A landscape with many valleys, sampled at points; each row gives a point and its height.
From any point a ball takes the steepest step (drop divided by distance) to one of its 3 nearest points. It stops when none of these is lower. Distance is the straight distance between rows; heights are no part of it.
<655>: [116  90 148 177 161 144 112 153 121 138 102]  height 625
<70>: [155 105  91 125 155 161 134 127 146 140 129]  height 296
<758>: [145 141 116  65 106 124 149 125 129 122 154]  height 77
<71>: [126 162 129  45  94  91 149  87 112 133 171]  height 448
<524>: [112 169 161 152 128 120 122 101 134 116 120]  height 351
<297>: [147 124  99  74 116 126 154 129 153 114 160]  height 199
<550>: [154  69 103 184 178 182  98 174 130 137  71]  height 66
<635>: [146 119  83  95 125 138 138 144 157 120 157]  height 106
<292>: [110 176 155 131 130  97 128 112 126 108 131]  height 259
<649>: [161  68 104 158 158 179 104 152 141 130  89]  height 137
<89>: [119 137 178 186 117 141 117 123 114 121  97]  height 352
<417>: [127  96 137 149 160 150 115 139 115 145 104]  height 388
<738>: [114 102 160 174 154 142 128 143 120 131 104]  height 578
<359>: [139  98  61  67  99 107 142 133 149 148 176]  height 289
<206>: [133 111  85  62 108 113 161 118 149 131 186]  height 277
<259>: [115 145 172 169 134 131 127 105 133 122 112]  height 377
<182>: [124 141 125 116 153 122 129 127 124 142 120]  height 250
<569>: [126 111 166 211 167 154 109 160 134 117  87]  height 117
<611>: [143 107  53  49  99  92 152 116 161 163 177]  height 323
<585>: [135 143 125 109 146 127 122 135 122 141 124]  height 225
<67>: [125 118 171 211 142 151 115 155 126 115  85]  height 209
<644>: [105 189 157 115  83  95 137 105 123  85 128]  height 221
<25>: [121 125 183 181 129 141 124 118 128 129 109]  height 414
<711>: [107 190 156 139 107 102 130 106 126 108 118]  height 114
<399>: [151 140 101  97 138 141 134 134 148 123 146]  height 460
<803>: [151 120  82 114 149 145 129 131 152 132 139]  height 356
<632>: [ 91 180 147  59  87  69 149  75 116 103 176]  height 384
<726>: [110 164 173 175 109 124 117 100 107 131 106]  height 482
<353>: [123 183 128  42  94  80 150  83 114 133 177]  height 488
<355>: [147 141 109  96 140 136 135 132 130 126 137]  height 330
<370>: [ 95 191 158 165  98 109 120  97  90 125 106]  height 568
<21>: [119 157 130  61  96  87 146 104 110 126 161]  height 335
<809>: [145  79 121 173 165 165 109 165 124 139  71]  height 484
<598>: [121  87 147 197 174 152 112 171 125 129  93]  height 573
<790>: [154  74 112 148 161 180 109 142 132 138  96]  height 190
<624>: [147  96  75 116 156 156 124 130 165 140 142]  height 362
<38>: [102 158 141  58 100  80 149 100 108 117 164]  height 454
<397>: [132 106  59  58  98  98 154 118 152 145 186]  height 305
<538>: [ 71 160 183 209 105 143 110 123  76 111 103]  height 71
<681>: [180  86  44  52  96 100 138 118 177 157 164]  height 434
<285>: [126 120 170 212 140 160 108 155 124 120  82]  height 236
<465>: [100 149 176 202 106 137 103 130  87 115  95]  height 274
<797>: [134 147 126  67  97  99 141 118 109 128 155]  height 198
<628>: [103 186 164 159 106 114 122  99 114 119 108]  height 366
<470>: [120 140 175 208 123 152 105 146 117 117  79]  height 286
<249>: [118 112 175 182 144 143 127 132 125 118 110]  height 421
<269>: [ 86 151 180 188 100 130 107 111  91 124  98]  height 272
<813>: [110 155 143 130 145 107 131 121 128 122 137]  height 354
<395>: [153  67  86 144 160 172 112 135 150 143 127]  height 312
<495>: [130  89 135 194 179 161 101 178 120 139  77]  height 519
<180>: [120 150 129  97 129 107 129 134 116 125 137]  height 385
<531>: [145  78 114 191 182 171  92 178 129 145  63]  height 409
<264>: [142 160 111  43  85 108 163  94 138 129 188]  height 583
<610>: [145  97  58  97 136 124 123 151 164 138 154]  height 478
<401>: [123 126 138 139 155 130 126 122 118 145 122]  height 298
<590>: [121  95 155 190 164 150 115 159 120 122 103]  height 610
<815>: [113 142 181 211 117 146  98 135  91 120  92]  height 315
<664>: [177  84  46  66 104 106 131 140 168 156 154]  height 564
<315>: [111 146 178 194 108 136 109 117  96 124  96]  height 313
<457>: [134 123  80  49 107 104 167 108 153 135 193]  height 299
<354>: [150 141 103  87 126 137 141 139 148 118 144]  height 397
<216>: [116 107 156 155 157 135 123 131 117 143 118]  height 512
<256>: [147  85 123 148 156 164 119 138 128 147 104]  height 247
<47>: [118 152 135  86 122  98 133 129 110 118 141]  height 350
<39>: [145 114 115 131 156 154 126 129 123 154 108]  height 285
<789>: [151  94  55  80 118 120 129 154 153 145 162]  height 392
<188>: [144 128 110 120 154 149 127 123 134 146 116]  height 263
<661>: [138 102  80  71 104 116 153 129 149 131 180]  height 271
<760>: [114 156 139  82 112  90 137 124 106 115 148]  height 311
<621>: [135 126  90  52 104 111 166 112 147 125 185]  height 288
<420>: [127 116 174 199 138 148 115 146 126 114  96]  height 264
<745>: [ 97 175 158 100  89  83 144  98 122  84 152]  height 93
<645>: [107 176 155 111 110  91 137 115 126  89 140]  height 76

Where does a ball stop that starts at each point below?
<259> => <645>
<590> => <550>
<457> => <661>
<726> => <538>
<315> => <538>
<47> => <758>
<611> => <661>
<813> => <645>
<789> => <661>
<470> => <569>
<738> => <569>
<264> => <661>
<21> => <758>
